Each scene shows the same named points in several views. A view is turned or mirrored, and shifted as a whole, has a little noise and may leave points out.

Scene 1
View 1
Q_756: [ -2  19 -23  -6  13  -9   5   7   3   4  13  -4 -12  -3 -10  13  -9  18
   5  15  10  21   9]
Q_301: [ -9  13 -28 -11 -16 -32 -19   8   2  22   0  -9 -22  -3  -6  19 -11  -4
 -11  14  20   0   9]
Q_830: [  0   6 -17 -15   5 -18  -6   0   8  40   2  -1 -12 -12 -21   4  -4  13
   1  10  20   9  21]
Q_479: [  0   3 -26  22  -3 -14 -22  -9  -7  16  10 -12 -29   2  -1   4  -7   6
 -25  23  13  15 -14]
Q_670: [ 11   7  -7  18  24  15  12  -6  13   0   3   0 -23   1   7  13  14  14
  19   7   6  23 -10]
Q_881: [  3  32 -15 -12  27  -2  25  11  10 -23  19  -4  -5  -7 -16  17 -12  25
  22  17  -8  35   2]
Q_917: [ -3  36 -24 -35   5 -40   2  18   6 -10  21 -17  -3 -19 -41  12 -36  15
  -5  32 -14  25   2]
Q_801: [ 13   3  -5  11  14   2   0  -9  13  16  -1  -5 -23  -6  -4   6  12   6
   7  10   3  15 -13]
Q_590: [ 18 -13  -3  31  10   5 -13 -22   9  33  -5  -6 -34  -4   2  -2  20   1
  -6   9   9  10 -23]
Q_665: [ -3  16 -25  10  23   4  10   1  -3   2  22  -1 -12   1  -4   8  -9  29
   1  16  13  32   8]
Q_26: [ 12   5  -1 -13  15 -10   4  -3  21  30  -5  -3 -16 -17 -20   5   8   7
  16   7   3   9   3]
Q_290: [  4  11 -18   6   9  -8  -3  -3   4  10   8  -7 -20  -5  -8   7  -3  10
  -2  16   6  18  -6]
Q_873: [ -3   3 -26  -3 -12 -31 -25  -1  -2  35   4 -10 -23  -6 -14   5 -11   1
 -22  19  17   4   3]
Q_960: [  1  16 -19   7  13  -4   3   1   4  -3  11  -6 -18  -2  -4  12  -5  15
   4  16   4  22  -4]
Q_688: [  9   2 -14  14   5 -11 -12 -10   4  19   5 -10 -25  -7 -11   1  -2   5
 -11  19   3  15 -16]
Q_419: [  5   0 -21  24   4  -5 -16 -12  -4  21  10  -8 -27   0  -2   2  -3  10
 -19  20  12  18 -13]
Q_689: [ 10  12  -6 -20   4 -27  -5   1  16  21   0 -11 -15 -21 -30   5  -7   1
   5  16  -7   9  -7]
Q_906: [ -4   9 -19 -12  -8 -22 -11   4  10  30  -7  -5 -21  -5  -4  18   4  -4
   4   5  22  -2  13]
Q_961: [ 14   4 -10  18   2 -15 -17 -12   5   8   5 -16 -29  -9 -12   1  -3  -2
 -15  25  -9  16 -33]
Q_18: [  2  29 -20  -3  25  -4  16   7   3 -20  25  -8  -6  -6 -17  10 -18  26
   6  24  -9  37  -5]
Q_199: [ -1  16 -10 -20  14  -1  17  12  22  14  -6   5 -12  -4   1  27  13   9
  35  -6  21   6  25]
Q_362: [ 11  -1  -7   8   5  -6  -9 -10  13  28  -6  -5 -26  -7  -4   6  13  -1
   4   8   9   6  -9]
Q_12: [  0  14 -24 -10   7 -26  -9   0  -2  21  18 -11 -11 -14 -32  -1 -22  17
 -16  27   4  22   4]
View 2
Q_479: [-17  12  -3  20  -9  11 -11   7  17  -5  -7   7  -1 -13  18  -3 -12  -9
   7 -33  23  10 -20]
Q_830: [-22  -7  24  11  19  -2 -13  -2   4 -20 -16  -1   3 -20   6 -32 -19 -21
  19  -1   2  33  -2]
Q_917: [-20 -28   7  38  30  10 -14 -35 -26  -4  19   4   5  -5  50 -26 -16   5
  16  11   3   2  13]
Q_301: [-16   4   5  14  18  19  -7   5   2 -16  -5  12   1 -21  30 -14 -18 -38
  16  -3  16  24  -7]
Q_12: [-21 -17  11  28  14   5 -22 -18   0  -5   1   0   2 -14  26 -25 -21   4
  20 -14   8  17  -6]
Q_873: [-13   1   3  17  16  13 -18   5  10 -14  -7   7  -2 -27  23 -12 -22 -22
  20 -17  18  27 -20]
Q_26: [-16   2  30  10  20 -19   0  -5  -3 -27 -18  -7  -3 -16  -3 -21  -8  -5
   6   5  -5  15   1]
Q_670: [-28  18  22  10 -18 -16  16   2   3 -15 -19  -3   7   8  -8 -16   6   0
 -10  -8   4  -6   9]
Q_590: [-12  25  15   7  -9 -17  -1  16  23 -20 -26  -5 -11 -17 -15   1  -4   2
  -3 -29  11   8 -24]
Q_906: [-17   8  17   5  19   6   0   8   2 -25 -15   7   1 -21  12 -18 -14 -37
  12   4   9  25  -4]
Q_290: [-23   4   9  20   0   2  -5  -4   4  -9  -6   2   2  -7  16 -15  -9  -5
   6 -14  11   8  -4]
Q_688: [-15   8   9  18   1  -4  -8   0  10 -12  -9  -1  -6 -13   8  -6  -9   2
   4 -21  12   6 -15]
Q_18: [-34 -10  12  31  -9  -1   1 -25 -13   2   6   1  14  17  24 -27  -2  15
   1  -3   2 -11  20]
Q_689: [ -9  -6  18  19  32 -10  -7 -12  -9 -22  -4  -3  -9 -21  17 -12 -12  -1
  10   7   0   9  -6]
Q_801: [-17  14  19  10  -2 -15   5   3   6 -19 -18  -4  -3  -7  -5 -10  -2   1
  -3 -11   4   2  -6]
Q_881: [-35  -9  21  25  -4  -6   9 -24 -20  -6   3  -1  16  18  20 -32   1   8
  -2  10  -3 -11  29]
Q_756: [-32  -4  15  19   0   4  -1 -10  -4  -8  -6   4  12   2  17 -29  -8 -10
   8  -2   5   9  13]
Q_362: [-13  16  18   8   7 -12   2   9  10 -24 -21  -2  -6 -17  -4  -7  -6 -10
   1 -10   6  11 -11]
Q_419: [-21  12   4  19 -12   2 -10   5  18  -7 -13   2   0 -10   8  -8 -10  -2
   6 -32  19   9 -17]
Q_665: [-36  -4  16  21 -15   1  -6 -10   4  -3  -8   1  15   7  10 -33  -8   2
   9 -16   7   9  11]
Q_961: [ -8  13   0  23   4  -6  -6  -2   7 -11  -4  -1 -13 -13  15   8  -5  12
  -2 -22  16  -7 -22]
View 3
Q_917: [  3   1   3  -7   6 -25 -14  48  -4  -6   9  -2 -14 -11 -31  54  13  -2
   5  34  39  33 -11]
Q_960: [  8  -9   2  11  10 -12  -5   2  -3  -7   9  -1   0 -11  -5  13  22  12
  13  15   7  23   9]
Q_670: [  5 -12   0  20  10  -8   3  -8  -4  -2  12 -12   6 -22   9  -5  36  18
  17   9 -12   9  13]
Q_290: [  9 -10   6  11   3  -7  -7   3   0  -5   3   6   0 -11   0  13  13   5
   9  12   7  18   9]
Q_301: [ 17 -23  -2   6 -13 -18 -11   5  30 -12  11  22   2   0  -3  29  -9 -14
   6   9  27  19   9]
Q_590: [ 13 -16  16  21  -3  18  -4 -13  -3   2  -9  11  15 -14  30  -6   7  -4
   6  -7 -15  -2  19]
Q_756: [  7  -9  -2   9   3 -23  -5   6   9  -4  10  -2  -8 -13 -15  16  15  14
  12  22  11  24   4]
Q_689: [  5 -11   6   8 -10  -3  -8  37   9   3   4   0   3 -22   0  34   8 -16
   2  14  14   2  -2]
Q_881: [ -1  -1  -5   7  16 -27  -2  22 -10  -4  17 -23 -10 -23 -22  19  41  23
  17  32  10  26  -3]
Q_199: [  3 -24 -19  20 -13 -34   8   6  38  -2  29 -18   0 -32  -7   7  24  11
  17  18  -3  -1   5]
Q_26: [  0 -13   1  16 -14  -7   0  22  16   8   4  -8   2 -33   4  13  10  -3
   5  12  -4  -8   2]
Q_830: [  6 -14   0  12 -20 -16  -8  11  30   6  -2   8  -7 -21 -10  15 -12   1
   1  15   8   4   2]
Q_18: [  2   3   3   4  21 -21  -6  17 -19  -4   8 -12 -11 -15 -21  21  33  23
  14  30  12  34  -1]
Q_12: [  6  -1  11   1  -3  -9 -16  21   1   2 -12  14 -12  -9 -18  28  -9   2
   0  21  21  24  -2]
Q_906: [ 13 -26  -6  13 -18 -17  -4   4  37  -6  15  11   4 -12   4  18  -4 -11
   8   6  12   4  10]
Q_419: [ 15 -10  14  11   4   5 -12 -13  -5  -5  -9  20   3   0   9   5   0   4
   6   4   5  21  16]
Q_362: [ 11 -18   7  19  -8   4  -3  -4  11   1   1   7  11 -16  18   3   6  -5
   7  -1  -6  -2  15]
Q_961: [ 13  -8  19   9   9  17 -11  10 -19  -6  -4  13  12  -4  19  21  13 -13
   5   1   8  17  13]
Q_873: [ 16 -16   8   6 -13  -4 -15   4  20  -5  -4  29   1   1   0  25 -19 -14
   0   6  21  17  11]
Q_665: [  5  -4   3  10   8 -18  -7  -3  -2   0  -1   0 -11 -12 -15   4  12  25
  11  23   3  27   5]
Q_801: [  6 -13   7  17   1   2  -1   2   0   1   4  -3   9 -20  14   5  20   2
  10   5  -7   4  12]
View 4
Q_670: [-13   2  -2 -26  10 -20   2 -16   9  -5 -27 -17  26 -10 -12  19 -26  -1
 -16  -9  16  12  -1]
Q_290: [ -4  -9 -10 -15   5  -1  -7  -6  -6 -16  -6 -15  13  -2  -3   8 -17   7
  -8  -3  10   9  11]
Q_830: [ -3 -19 -15 -29   0  14  -1 -15 -17  -4   8 -15 -11  13 -11  16  -3   8
 -12  -8  -6  22  28]
Q_960: [ -8  -2  -4 -15  -2  -3  -3  -8  -3 -23  -7 -16  23  -4  -6  11 -21   4
 -11   3  10   5   9]
Q_479: [  5 -22 -32 -15  11  -3 -21   2 -25 -21  -3 -22  12  -8   9  -9 -22  15
  -3  -6  20  -1   8]
Q_199: [-17  -8  15 -51  -5 -12  22 -17   4   2  -9 -16   9   8 -19  29  -5 -10
 -27  -2 -12  12  26]
Q_665: [-10   4 -14 -17 -10   8  -8 -23  -8 -26  -4 -20  25   3 -13  17 -25   5
 -10   4  11  15   7]
Q_301: [  1 -30 -12 -32  -1   2  -3   8 -27 -16  16 -18  -1   4   8  -3  -2   8
 -10   4  -7  -4  33]
Q_689: [ -1 -16   7   0  11  10  -1   6   2  -9   4  -1 -11   3  -2  15   1   9
  -6  -5  -5  18  26]
Q_961: [  4 -15 -12   7  22  -5 -18  13  -3 -16 -11  -7   7 -14  10  -4 -17  15
   1 -10  21   6   4]
Q_419: [  2 -15 -31 -13  11  -2 -19  -4 -19 -16  -9 -20  12  -7   2  -2 -24  14
  -4  -9  22   7   3]
Q_756: [ -9  -3  -3 -21 -11   6   0 -13  -7 -24   2 -16  18   4  -9  16 -15   2
 -13   6   1  10  17]
Q_12: [  2  -9 -15   3  -5  25 -13  -7 -17 -28  15 -10   0  10  -3  10 -10  15
  -1   6   3  19  21]
Q_26: [ -7 -12   2 -18  13   1   4 -10   4   4  -8  -6  -9   5 -12  23  -4   4
 -13 -15  -2  25  20]
Q_590: [ -1 -19 -27 -21  34 -18 -15  -5  -7   9 -28 -17   1 -14  -1   3 -22  12
  -7 -27  24  15  -2]
Q_906: [ -4 -29  -7 -41   5  -4   3   0 -18  -1   5 -17  -6   5  -1   7   0   4
 -15  -6  -9   5  32]
Q_18: [-10  16   8   5 -17  11  -2 -13   7 -41  -2  -9  33   1 -10  20 -22   2
  -9  17   8  11   5]
Q_362: [ -3 -20 -12 -25  22 -11  -4  -2  -6   5 -15 -14  -1  -7  -3   8 -12   7
 -11 -18  10  13  12]
Q_881: [-15  17  19  -4 -18   6   9 -15  16 -33  -5  -8  32   2 -15  29 -19  -5
 -14  16   1  11  10]
Q_917: [ -1   1  17  19 -20  31  -1   5  -2 -46  26   2   8  11   1  17   0   7
  -2  25 -12  10  30]
Q_688: [  1 -15 -18  -8  15  -2 -14   0 -10 -13  -9 -14   4  -6   2   2 -16  14
  -3 -10  16  11   8]
Q_873: [  6 -31 -25 -21   7  10 -14   5 -31 -15  13 -18  -9   4   7  -5  -5  16
  -3  -4   2   6  27]
Q_801: [ -6  -8  -8 -18  18 -12  -4  -7   2  -2 -19 -13   9  -9  -7  13 -18   6
 -10 -14  14  14   6]
View 5
Q_18: [-11 -20  34   3  -5   9  -9  -6  17 -15  -2   3  10   4  31   6   4 -36
   4  17 -13 -40 -32]
Q_756: [  5 -16  21   2 -10  12 -15  -7   9 -16 -13  -7   8  11   9   8   5 -26
   2   7 -13 -20 -12]
Q_301: [ 23   2 -12  -5  -7  19  -9  -4 -10  -9 -23 -16  14  12  -5  10  -4 -21
   9   9 -28   7   3]
Q_290: [ -3  -7  15   1  -8   1  -9  -3  -2 -18 -10  -6   2   1  -1  10   1 -16
   5   5 -16  -9 -21]
Q_12: [  4  -4   8 -16  -2  11   6   4  22 -21 -26 -14  16 -12  14   7  -9 -24
   1   6 -22 -13 -11]
Q_26: [ -8 -20  11   4   6   7 -12   0   4 -19  -9 -12  11  -1 -10  -3  21  -8
 -16 -12   0   6 -12]
Q_670: [-14 -20  34  17 -14 -11 -24  -9 -12 -20   5   3  -9  12 -10   9  15  -9
   1  -1  -1 -13 -33]
Q_961: [-18   8   3  -1   2  -9   7   6 -16 -19  -3  -2   2 -16  -5  11  -7 -10
  12   9 -21   2 -38]
Q_960: [ -4 -11  22   7 -10   2 -13  -7  -2 -16  -5  -2   3   8   5  11   3 -21
   7  10 -14 -17 -25]
Q_881: [-10 -29  36  10  -2  16 -19 -10  15 -11   2   4  13  12  28   1  17 -35
  -4  13  -5 -39 -29]
Q_689: [ -8  -9  -4  -2  16  17   0   4   4 -13 -12 -11  22  -9   4  -5  12 -17
 -10  -1 -10   5 -16]
Q_688: [ -8   2   7  -1  -6  -7  -1   1  -6 -22 -12  -7   0  -9  -9  11  -3  -8
   8   2 -18   1 -25]
Q_801: [-13 -11  18   9  -4  -8 -13  -3 -10 -21  -3  -4  -3   0 -14   7  11  -5
  -2  -4  -5   1 -27]
Q_479: [  3  11   5  -5 -17  -9   1   0 -13 -21 -18  -9  -5  -5 -10  21 -17 -11
  21  10 -29  -1 -21]
Q_199: [ 10 -34  19  20  -5  22 -40 -17  -7  -8  -3  -7  11  36 -10  -3  35 -18
 -15  -7   5  -1  -1]
Q_906: [ 17  -7  -5   2  -6  16 -18  -6 -10 -11 -18 -15  12  16 -16   6   9 -13
  -1  -2 -13  14   4]
Q_419: [ -1   5  13  -3 -18 -14  -1   0  -7 -25 -15  -8  -8  -6 -12  19 -11  -7
  15   5 -23  -3 -23]
Q_917: [  1 -10   1 -11  15  36   5   2  24  -7 -14  -6  36  -5  43  -4   1 -45
   0  21 -24 -27 -16]
Q_830: [ 14 -13   6  -6  -6  11 -11  -2  14 -20 -28 -20  13   3  -8   4   7 -12
 -10  -9  -9   5   6]
Q_665: [  2 -17  33   0 -19   0 -13  -7  15 -24 -14  -6  -1   5   7  14   0 -21
   4   6 -13 -26 -19]
Q_590: [-15   1  13   6 -11 -24  -7   1 -21 -29  -7  -7 -14  -9 -33  14   3   9
   4  -9  -9  15 -30]
Q_873: [ 15   9 -12 -12  -7   9   2   2  -3 -19 -28 -18  10  -3 -10  13 -12 -13
   9   3 -28  10  -1]
View 6
Q_917: [ 32  36  14  -1   8  29  16  -3  13 -10   9 -18  11   0 -21 -13 -29 -11
 -19 -34 -23   2 -29]
Q_873: [  1  22   5  -3  -5  32 -10  25   5  -6 -12  -8  -3  -7  -3  23  -3  -6
   2 -13   9 -34   0]
Q_199: [-43   1   0   6 -13   0  39  -4   3 -18   7   5  20 -12 -31  -6 -10  -9
  31  -8  -2  -4  -7]
Q_665: [ -6  26   4   6  -5  -8   9  -4  -7 -19 -18 -23  -2   9 -15  -9 -22   4
   2  -1   1   0   5]
Q_906: [-23   8   1   1 -11  25   9  18   7 -10  -1   4   9 -16 -14  15  -1 -10
  18 -13   5 -26  -4]
Q_419: [ -4  16  -5   4  -9  11 -13   9  -9  -8 -23 -19 -11  -6   2   9  -2  10
  -8   6  15 -16  17]
Q_688: [  0  13  -5  -2  -6  15  -5   4  -6  -5  -9 -16  -6  -9  -1  10   3   9
 -11   2  14 -10   8]
Q_26: [-17   5  -4 -17   0   8  24  -4   0  -9  14  -4  12  -8 -15  10   7  -2
   7   0  14  -4  -7]
Q_689: [  5  12   0 -15   4  25  16  -1   6  -3  16  -6  10 -12 -12  10   4  -4
  -9 -12   6  -7 -16]
Q_960: [ -8  15  -1  11  -9   5   8  -5  -6 -11 -13 -17   1  -9 -12 -11 -14   6
  -4  -4  -1   1   3]
Q_479: [  3  19  -5   7  -9  18 -18  13  -8  -6 -25 -21 -13  -8   4   9  -4  11
 -12   1  12 -19  15]
Q_18: [ 10  28   5  11  -3  -2  17 -18  -5 -14  -8 -27   4   3 -20 -27 -29   5
 -15  -9 -12  19  -6]
Q_590: [-21  -2 -16  -6 -12   4  -6   2 -14  -3 -11 -11  -8 -16   5  18  20  17
  -5  21  32 -12  21]
Q_12: [ 18  34  10 -11   6  19   1   8   4 -12  -7 -20   0   9 -10   8 -15  -6
  -9 -13   2 -12  -8]
Q_961: [  9  10 -11   2  -6  22 -10  -1  -8   3  -7 -18  -7 -20   6   4   9  15
 -27   2  14  -6   8]
Q_301: [ -9  18   5   8 -11  34  -2  24   9  -9 -10  -2   3 -15 -10  13 -10 -11
   9 -21  -4 -32  -5]
Q_801: [-16   3 -10   0  -9   8  10  -6  -7  -5  -2 -10   2 -16  -7   1   6   9
  -5   5  13  -1   7]
Q_756: [ -8  22   4   7  -6   5  14  -1  -1 -16 -10 -14   5   0 -19  -9 -21  -3
   5 -10  -5  -3  -4]
Q_362: [-20   1  -9  -4 -10  12   6   4  -6  -6  -1  -5   2 -16  -5  13  10   6
   3   6  19 -13   7]

Which points are out of place in each view (at most two, in the order of its rows)? Write - if all are in place.
view 1 => Q_665
view 2 => Q_290
view 3 => Q_362
view 4 => -
view 5 => Q_199
view 6 => Q_479, Q_801

Scene 2
View 1
Q_349: [-10 -16  -8  53   4  29   8  27  -1  14   3  25  -8   2  20 -15  -8  33
   3  16   3   9 -17]
Q_669: [-11   7  -3  37  -2  13  14  19   2  -6  19  16  -7  -5  13 -26 -10  19
 -17  -4   4  -3   6]
Q_247: [-25   4  -5  21   5  15  19  12  17  -2   2  19   8  20  -7 -25  -6  28
  -2 -11   0  -8  10]
Q_435: [-28  -8   5  21   1   6   5  -8  -9  10  -1  20  22   0  12  -4  -9   9
  20  20 -13  -6   7]
Q_679: [-15   4  -2  23   0   9  12  11  -4  -8  17   8   6  -5   8 -19  -9  13
 -10   1   0 -12  10]
Q_486: [ -1  -2  -3  27   4   6  -4   7 -10  -3  11   1  34   3  23  -7 -15  -8
   7  22  -2  -4  10]
Q_497: [-14   0 -13  15   4  18  22  23   5 -13  18  -4   4   4  -7 -21  -3  26
 -15  -8   5 -20   9]
Q_803: [  7   3 -18  37  11  26  11  39  21  -9  12   3  14  27   5 -28 -11  21
 -14  -7  16   1   2]
Q_205: [-25   8   9  24  -1   1   5  -9   2   3   3  25  20   5  13 -17 -14   3
   7   6  -9  -3  16]
Q_300: [ -7  11  -8   6   5   5  12  11   5 -19  19 -11  27  10  -1 -19 -10   4
 -12  -6   3 -19  23]
Q_167: [ -6   2  -6  21   1  10  11  15  -7 -11  22  -3  13  -8  11 -15  -9   8
 -11   6   2 -14  11]
Q_10: [-22   9   2   9   0   1  13  -2   1 -10  12   8  20   4   1 -18 -10   6
  -4  -2  -4 -16  21]
Q_152: [-43  -4  -5  13   3  20  31  11  13   2   0  23  -7  12 -20 -22   1  50
   1 -14  -6 -17   3]
Q_831: [  3  -2 -14  39  10  24   8  31  16  -2   6   7  18  25   9 -23 -11  18
  -5   0  10   3   0]
Q_45: [-15  -8  -5  19   8  14   7  10   6   3  -1   6  31  22   3 -10  -8  13
  13  10  -2  -7   6]
Q_598: [ 15   1  -9  15   4   1  -4  13 -19 -21  30 -28  42  -8  23  -4 -14 -21
  -9  20   5 -17  21]
Q_845: [ -6   9   4  38  -2   4   2   8  -5  -4  17  16  10  -7  25 -21 -16  -1
  -9   8   1   2  11]
Q_124: [-15   1  -4  20   2   9  11  10  -3  -6  13   5  15   2   7 -15  -9  12
  -3   5  -2 -11  12]
Q_358: [-24   4 -10  13   4  17  27  19  11 -12  15   5  -2   6 -12 -24  -2  35
 -15 -15   2 -19   9]
Q_376: [  2 -11 -11  43   2  23   7  30 -12  -2  21   4  -5 -13  23 -13  -9  19
 -11  15   6  -2  -8]
View 2
Q_376: [-22  26  13   4   7 -18 -10  -8  15  25 -10 -10   1   1  16  15 -10  -9
  -3   8 -24  30  -8]
Q_831: [-20  31  11  -3  11   6 -22  10  14  14  -7   4   4 -15  21  -4   0 -14
  -3  17   3   5 -13]
Q_152: [ -1  -6   1  -3  47  -5  13  39  14  25  -8  -9  13 -25  -3 -20   4  -8
 -28   0   1  15 -13]
Q_358: [ -4   0   2  -1  29  -6   5  10  21  26  -6  -7  21 -19   0 -22   2   2
 -25   8  -4   5 -11]
Q_598: [-14  10  17  -1 -15 -21 -10 -50  22  10  19 -20  19  19  10   8 -26  -6
  14  34   2 -12   2]
Q_167: [-13   7   7  -1   3 -14  -5 -21  16  21   0 -11  14   0   8   1 -11   0
   0  14  -8   3  -7]
Q_669: [-13   7  -1   0  11  -7  -7  -5  11  30 -16  -1   9 -13  11  -2   0   6
  -8   1 -16  15 -14]
Q_435: [ -2 -19   4  -5  24 -16   7  11  -7  15   6 -16  -2   1   5  20 -18 -18
  16   5  17  10 -12]
Q_124: [ -8  -3   5  -2  15 -11   0  -5  11  19   1 -11  13  -6   6  -1 -10  -5
  -1  12   3   4  -9]
Q_349: [-22  24   9   2  21  -8 -11  25   3  24 -17  -3 -11  -9  20  20  -4 -19
   1  -2 -14  37 -15]
Q_497: [-10  12   8  -1  22  -8   0   1  28  22  -3  -9  21 -12   2 -20  -2  -2
 -23  15  -7   5  -6]
Q_679: [ -8  -1   3   0  14 -12   0  -8  12  25  -4  -9  14  -6   5  -1  -7   1
  -5   8  -5   8 -10]
Q_486: [-12   3  10  -3   1 -13 -10 -17   3  11   9 -11   2   7  14  19 -20 -14
  21  18  11   0  -8]
Q_803: [-23  38  10  -2   9   9 -25   7  22  16  -7   8   8 -19  22 -15   5 -11
 -11  20   0   2 -13]
Q_10: [ -1 -15  -1  -6  16  -9   3  -9   9  19   4  -9  17  -8   2  -8  -9   1
  -1  12  11  -8 -11]
Q_247: [ -6   0   0  -5  28   2  -1  20  10  20  -6  -1  12 -21   7 -15   3  -6
 -12   7   9   3 -14]
Q_300: [ -6   2   6  -4   8  -5  -5 -18  22  17   9  -8  25  -6   4 -18  -8   1
  -8  24  10 -16  -6]
View 3
Q_45: [  7  -4  -6  15   5   3 -22  -1  25   0  -3   4  -9   2  13  -4   0  -3
 -12   0  11   5  22]
Q_349: [ -1 -11   0  28  -1  -9 -16   0  18 -23  -5 -12  21  14   6  14   4 -17
 -57   9  27  26  14]
Q_124: [ 15   3  -1   8  -2   6  -7 -14  24  -7  -6   5  -8   8   6  10  -2 -16
 -13   4   8  12   3]
Q_205: [ 11   2  -5   5   4   6 -22   1  27 -19   2  -6 -19   9 -11  -1  -2 -26
  -8  15   2   5  10]
Q_845: [ 22  -3  10   3  -8  -4  -9   0  18 -30  -5   4   2  12  -4  15  -5 -35
 -14   9   6  11  -1]
Q_10: [ 18  11  -5  -1  -3  12 -11 -16  26  -3  -6   3 -19   5  -2   7  -3 -17
   2   6   2   6   3]
Q_435: [  0  -2  -2  20  19   4 -16   2  30 -18  14   2 -23  16  -4  -5   0 -12
 -20  13   1   7  11]
Q_358: [ 13  18 -14   1 -15  17  -6 -33  24  12 -18 -10  -6   3   3  17   3 -10
 -21   6  18  21   2]
Q_803: [ 20  -7  -3   5 -27  -3 -21  -8  11   2 -29  -1  26  -9  23  15  -1 -13
 -21  -8  29  15  20]
Q_669: [ 20   5  -1   4 -16   4  -6 -16  18 -16 -15  -8   9   9  -2  23  -1 -28
 -28   9  17  20  -3]
Q_152: [ -3  20 -28  11  -5  19 -16 -35  30  15 -11 -27 -13   5  -3   8   8   1
 -39  12  23  25  10]
Q_300: [ 27   8  -1  -7 -14  11  -9 -18  21   4 -15  11  -8  -1   9  11  -4 -18
  10  -2   6   6   3]
Q_486: [ 17 -13  14  11   7  -6 -10   9  20 -22   3  22  -6  10  11   2  -7 -19
  -4   1   1   2   9]
Q_376: [ 14  -9  14  19  -5  -9   5 -11  15 -21  -8   9  20  16  14  26  -3 -20
 -42   2  19  24  -2]
Q_598: [ 35 -11  30   4   1  -5  10  -3  17 -15  -4  47  -5  10  26  14 -12 -19
  17 -11  -6  -2  -5]
Q_679: [ 18   7   1   5  -6   7  -4 -18  23  -9  -8   3  -4  10   1  16  -2 -20
 -17   7  10  15  -2]
Q_247: [  9  10 -19   5 -11  12 -23 -17  24   5 -14 -16  -4  -1   0   7   4 -11
 -20   7  19  15  15]
View 4
Q_247: [ 11  -7  -5 -18  -6   8  -2 -18  -3 -19  -3 -11   9  -8 -10  33  -8  12
 -29  16  -6  -1  -4]
Q_349: [ 23  -6 -23   3   1 -10 -13  -9  14 -18  14 -10 -15 -22 -23  18 -30   2
  -7   2 -23  -3  27]
Q_831: [ 30 -20 -10   3  -9   1  -5 -16  -9 -29   1  -8  -2 -12 -12  24  -6   3
  -6  17 -33  -9  -3]
Q_376: [ 22   2 -29   9  -6 -11 -16  -3  10  -1   4   1 -21 -25 -17  16 -15  -7
   8   7 -23 -12  -3]
Q_845: [ 29  -5 -13   2  -2 -17 -11 -10   9  -1  -6   9  -6   2   7  22  -7   1
   6  -6  -5 -11 -10]
Q_124: [ 15  -2  -5  -7  -6  -8 -12  -4   2  -4  -9  -1  -2  -7  -8  21  -3   9
 -11  10  -4  -5 -18]
Q_45: [ 21 -15  10  -7  -6 -13 -16  -2  -5 -22  -8 -13   0  -1 -20  13  -4  22
 -18  12 -11  -1 -13]
Q_152: [ -7   4  -9 -27  -4  16  -2 -17   6 -14   2 -17   6 -19 -24  36 -17  15
 -46  22   3   7   5]
Q_205: [ 21  -7   5 -13   2 -19 -10  -9  10  -8  -9  -2   4  12   3  21 -10  18
 -15  -7   9   0  -6]
Q_10: [ 12  -2   1 -14  -7  -7  -9  -8  -1  -3 -16   1   6   3   0  25   3  15
 -17   8   6  -4 -28]
Q_435: [ 18  -4   9 -12   3 -29 -20   5  13  -8  -8  -8  -6   4 -15   9 -16  26
 -17  -6  10   2  -3]
Q_486: [ 31 -12   4   5  -5 -29 -21   5   1  -9 -11   1  -9   3  -7   7   0  14
   6  -1  -9 -10 -23]
Q_167: [ 15   1 -14  -1  -9  -7 -14  -3   2   4  -9   4  -8 -11  -7  21   0   2
  -1  11  -7 -10 -28]
Q_803: [ 28 -20 -16   3 -13  10  -3 -20 -16 -29   2  -8   1 -17 -11  28  -1  -3
  -5  25 -39 -12  -8]
Q_497: [  4   2 -16 -10 -13  12  -7 -12  -7  -6  -6  -4   1 -22 -16  29   1   1
 -18  26 -12  -7 -24]
Q_669: [ 16   1 -26  -4  -4   0  -5 -19   7  -2   1   4  -3 -13   0  33 -10  -6
  -6   6 -10  -9  -3]

Which points are out of place in each view (at most two, in the order of its rows)? Write - if all are in place.
view 1 => Q_358
view 2 => Q_167
view 3 => Q_300
view 4 => -
